Each row is a point on a landscape with many valleys, with its height.
A ball rolls from a point to whichever of its 2 nearest points has the largest drop for the distance, and stops where none of them is lower. Distance is the straight distance between rows; heights are no part of it.
Lizo: [107 145 112 133 148 141 111 103 118 129 138 131 119 150 167 141  96 191
  95 100 149 143 107 158]  (h 809)
Leb: [132 126 140 142  81 155 142 204 125 104 156 130 114 104 146 106 138  89
 117 123  50 139  90  79]  (h 353)
Tukob: [125 135 131 156 139 116 101 124  84 158 147  80 131 111 132 117  96 126
  95 100 109 117 109 149]  (h 636)
gobed: [119  94 136 175 111 122  62 138  73 142 171 128 175  91  98 138 131 160
 119 145  60  68 135 151]  (h 627)
rar: [108 169 154 157 183 122 150  87 129 144 137 131 211 197 149  87 138 145
  95 111 155 171 122 115]  (h 744)
pefi: [129 135 170 118 151  99 155 170 155 152 138 152 149 163 115  58 158  87
 157 143  85 104 115  91]  (h 129)
depus: [145 125 118 112  98 130 163 206 183 103 114 169  72 145 146 105 168 107
 155 164  76 161 128 105]  (h 173)
timo: [127 137 137 141 158 110 118  93 116 121 121 106 154 111 138 119  84 121
 102  85 128 117  98 105]  (h 604)
pugi: [155 128 150 159 154 134  91 114 104  74  98 133 155  75 153 150 126 207
 122 109 125 136 129 178]  (h 335)
doguk: [ 79 176 119 146 160 127 167  92 115 141 143 143 203 182 146 113 134 132
 136 122 145 149 130 121]  (h 724)
Vusa: [142 157 135  98 125 111 178  91 174 133  89 109 138 139 167 118 130  65
 122  83 127 183  64  79]  (h 500)
lovu: [175 111 100 110  79 133 141 188 154 102 121 140  78 120 131 139 175 128
 152 171 105 141 144 112]  (h 233)
Ziza: [169 121 135  66 129 116 130 111 158  87  71 151 109 113 155 127 146 150
 133  99 124 150  70 145]  (h 319)
nofi: [114 165 162 152 179 133 116  67 136 110 125 151 196 185 163  88 130 185
  86 107 158 167 122 126]  (h 763)
Zim: [119 152 118 133 166 127 119 104 102  93 105 131 118 142 157 112  97 184
 117 124 166 150 113 171]  (h 829)
Teb: [144  99 147 101 160 146 127 121 160 123 124 194 137 136 106 155 165 165
 140 158 163 108 183 142]  (h 470)
zovi: [ 83 162 148 157 119 166 125 124 126 214 187  75 114 175  93 107 134  71
  76 114 164 138 147 141]  (h 629)
nedu: [ 70 149 115 115 125 140 187 126 144 153 153 126 110 138 127 138  97  63
 138 123 137 116 117 101]  (h 545)
mutib: [ 85 126 113 154 130 139 118 115 107 156 158 123 140 122 119 177 110  95
 123 123 132 101 157 125]  (h 597)
tovu: [148 111 154  85 131 118 132  91 150  77  74 164 135  87 136 156 130 139
 154  91 112 138  75 108]  (h 276)
mamup: [172  93 119  76 104 111 108 137 159 108 101 144  79  92 139 144 138 158
 146 132 105 118 101 154]  (h 369)
Pup: [114 142 137 101 105 124 162 145  80  55  99 155  90  85 163 126 103 139
 149 135 140 181  93 102]  (h 441)
rurup: [159 126 174 115 163 101 134 137 125 137 109 109 128 114 115  50 109 131
 108 117 120 107 119  93]  (h 142)
pupu: [130 103 108 135 153 114 108  80 157 126 110 131 141  91 120 209 107 122
 143 100 136  95 136 127]  (h 454)
bugir: [ 74 158 127 141 150 121 152 133 116 153 148 140 187 175 125 102 146 102
 159 134  88 139  99 129]  (h 700)
Zoge: [121 149 133 119 116 107 129 164 158 160 126  94 122 152 134  78 152  89
 140 107  73 152  74 143]  (h 551)
dizif: [127 129 112 158 171 103  98  94 149 166 141 114 156 169  98 164 144 137
 123 142 201 121 189 154]  (h 555)
Vik: [177 126 140 165 156 104 105 128 101 110  83  98 158  84 134 134 154 174
 137 115 139 156 143 204]  (h 401)
tufaf: [161  86  92 107 105 110  92 127 121 111 104 122  76  88 101 166 124 170
 149 134 115  97 129 170]  (h 345)
Gana: [118 141 125  94 147 105 152 116 161 159 104 114 150 172 142 105 163 109
 142 118 113 150  75 161]  (h 522)
sobuf: [ 81 143 118 157 136 118 132 144 133 180 161 117 181 145 113 137 148  88
 164 130  85 120 109 145]  (h 681)
nalip: [133 112 132 123 137 140 140 141  95  85 123 158  98 113 118 119 108 170
 126 167 161 116 150 133]  (h 339)
dotur: [111 150 130 146 109 127 120 183 127 188 161  85 130 149 129  69 176  88
 123 145  88 155 104 156]  (h 580)
nepog: [190 117 169  99 161  99 131 144 172 155 104 109 107 119 112  72 144 123
 111 140 141 105 127 108]  (h 213)
benag: [163  85  97 104  45 152  98 126 103 115 134 126  78 100  84 193 131 103
 124 140 134  86 195  98]  (h 200)
Palar: [119 105  84 151  26 175  99 175  94 131 182 119  92 124 108 138 145 128
 119 158  52 100 125 121]  (h 250)
fafed: [132 116 146 121 161 124 126 132 148 147 135 176 167 149  99 131 191 163
 168 173 135 118 153 166]  (h 515)
tev: [ 68 159 112  89  98 119 178 139 105  80 114 130  77 106 145 123  76 104
 158 130 131 176  78  85]  (h 480)
bosi: [120 147 121 103 130 121 170  87 169 141 102  98 129 117 145 142  93  69
 113  78 132 140  70  75]  (h 479)
kubim: [ 75 132 104 153 135 119  82 106 133 186 163 115 151 195  72 156 119 119
 131 154 163 108 190 170]  (h 595)
bolos: [ 76 147 126 141 129 136 154 103 137 170 164 110 147 144 123 173 106  55
 124  99 144 114 128 103]  (h 570)
tusod: [142 111 139 155 137 123 111 160 103 141 146 151 187 119 110 133 194 172
 144 178 115 130 172 170]  (h 557)
roros: [110 139 113 112 144 153 130 119 103 109 103 160 163 136 197 133 148 188
 144 122 121 185 101 176]  (h 63)
fudob: [203 105 131 141  87 124 169 170 118  76 107 116 101  58 120 124 135 115
 146 167 139 137 162  97]  (h 338)
Monen: [198 109 154 149 108 119 150 143  93  89 127 114 107  40 124 126 107 113
 109 136 136 116 151  63]  (h 393)
gev: [137 137 139 114 137 141 162 137  91  80 122 151  88  90 162 122 105 154
 112 152 163 155 129 109]  (h 396)
nofu: [151 108 165  69 153 142 135 122 177 109 115 188  97 132 126 119 144 189
 117 151 180 118 154 143]  (h 420)
kasov: [120 153 131 150 165  93 147  53 135  99  88 112 158 119 128 154  70 108
 102  79 145 130  96  94]  (h 575)
ruzi: [ 70 151 103  90 115 137 175 138 124 124 133 128  71 138 127 107  77  99
 163 143 141 147 105 111]  (h 512)
mori: [101 156 141 148 120 136 117 158 124 217 175  73 137 156 118  83 156  94
  90 142 131 161 114 155]  (h 602)
rupa: [171  89 147  85 148 109 122 115 186 177 123 115  95 126  82 100 127 118
 114 123 160  78 159  94]  (h 278)
notu: [146 101  72 133  34 158 112 146  95 126 157 123 100 129  94 179 155 100
 125 161 118  87 190 114]  (h 141)
kab: [ 99 130 132 146 109 150 113 128 103 160 169 107 123 118 116 126  97 109
  98 113 104  98 125 124]  (h 626)
sog: [152 109 135 130  86 153 143 174 150 134 155 129 116  90 146 147 124  61
 113 107  81 124 117  66]  (h 392)
bozeg: [151 141 131 130 154 113 139 127 119 138 110 100 158 138 163 115 152 126
 132 125 129 159 110 161]  (h 488)
fif: [159 142 108 150 159  96 138 136  99 132 105  88 141 110 149 133 144 137
 146 136 134 147 140 190]  (h 452)
galo: [135 116 152 135 114 151 134 136 160 154 172 119 143  89 142 165 127  40
 104  90 103 120 127  72]  (h 421)
foro: [147  90 109 119 133 119 107 102 133  92  95 153 110  68 106 207 108 158
 163 118 133 103 136 154]  (h 405)
nali: [139 131 161 109 168  96 123 132 112 123  92 132 150 152 133  42 136 153
 116 124 119 121 106 130]  (h 214)
lur: [118 116  79 148  23 187 116 165  92 132 181 107  98 124 103 153 138  83
 130 145  88 106 162 109]  (h 201)
kal: [126 146 123 115 149  84 170  48 127 105  59 123 167 140 135 115 100 101
 147  78 123 149  72 105]  (h 546)
Sikik: [179 100 108 125  82 123 157 172 126  90 110 137  81  85 106 131 149 136
 165 179 120 121 163 120]  (h 286)
Bil: [114 162 119 172 180 104 132 103  69  97  96  93 148 151 139  82  80 173
 125 120 161 142 115 150]  (h 854)
poze: [100 166 126 189 174 108 148 124  59 111 141 108 157 144 126  73  77 159
 120 135 151 115 138 128]  (h 876)
bezal: [137 109 118 133  62 155 127 193  94 105 162 145 110 100 118 104 137 119
 129 150  50 100 111  86]  (h 309)
Bor: [132 126 137 153 143 129 103 133 102  83 122 156 110 121 107 122 103 220
 126 170 163 103 172 161]  (h 254)
vilol: [ 85 155 124 142 153 134  90  73 137 123 134 131 163 187 165 106 103 212
  83  94 144 155 101 145]  (h 786)
sabo: [145 124 137 194 153 134  72 134 105  78 129 123 128 126 124 118  89 226
 126 145 182 110 166 169]  (h 143)
Tobel: [142 119 138 182 162 131  65 109 123  61 108 123 140 121 142 135  86 240
 131 107 163 127 135 179]  (h 247)
muvet: [ 89 146 122 116  84 187  97 118 126 186 181 100  61 173 135 152 109  98
  75 104 151 133 166 141]  (h 673)
Gef: [ 94 163 134 142  83 185  98 128  94 195 195  70  72 172 110 132 124  73
  59 111 173 131 179 142]  (h 653)
kar: [116 131 110  86 114 122 167 185 187 110 110 161  79 147 121  93 141 105
 181 160  91 139 107  85]  (h 115)
vudil: [126 159 142 103 140 109 167  69 127 108  62 127 154 167 165  94 129  98
 130  86 130 172  64 111]  (h 524)
kodor: [132 108 146 124 132 138 142 119 111  73  99 170 164  64 154 180 138 136
 154 119 108 145 115 125]  (h 215)
lofu: [134 138 142 121 125 141 167 112 185 159 144 123 142 122 142 162 121  54
 117  69 106 122  86  50]  (h 451)
Tibu: [134 110 125 143 156 129  85  77 176 131 131 136 147 132 139 217 126 131
 112  94 155 112 143 134]  (h 489)
dis: [ 77 141  91 155 111 129 119 137 105 194 154 102 137 167  93 153 143  97
 165 163 143 119 182 178]  (h 628)
padu: [121 125 127 108 141 167 124 107 127  90 125 175 150 107 177 183 144 166
 130 116 135 160 114 145]  (h 144)
getil: [155  79 109 100  95 130  82 124 140 136 128 129  84 126  93 156 124 114
 126 144 142  84 186 128]  (h 264)
Mito: [131 114 122 137 152 128  88 108 154 151 139 120 141 142 137 183 141 135
 101 121 185 117 165 149]  (h 521)
Mak: [139  94 131  56 129 141 112 108 175 117 106 168  58 122 127 137 118 165
 116 132 174 109 140 120]  (h 370)
pudab: [103 143  89 164 105 126 142 161 109 165 166 112 148 141 114 147 166  97
 161 173 104 139 148 168]  (h 654)
zipuf: [122 124 133  86 127 121 170 171 203 152 129 147 104 165 108  74 133  80
 162 141  96 123 118  80]  (h 48)
rimat: [146  82 112  77 127 125 104 119 155 139 113 143  75 115  88 134  99 133
 119 134 164  81 160 112]  (h 316)
kod: [134 131 156  95 153  91 150 152 128 131  98 139 150 177 134  38 153 106
 158 150 105 127 100 119]  (h 191)
gasef: [153  88 141 166 118 125  79 150  87 130 156 148 193  93  99 136 172 163
 129 158  85  96 163 146]  (h 592)

For each start below, name the point where the ball stops.
Ziza | roros
nofi | tufaf
pudab | tufaf
Monen | zipuf
Tukob | notu
nedu | sabo
Zoge | sabo
bosi | notu
tusod | notu

Call two points neighbours if one is among the 2 nearest of the other. Go from one point of each pair to the other, from neighbour to neighbour, staying as low as possible. Name the highest point that can't be avoided.
zipuf / notu | rimat
tufaf / roros | mamup
rurup / zipuf | nali
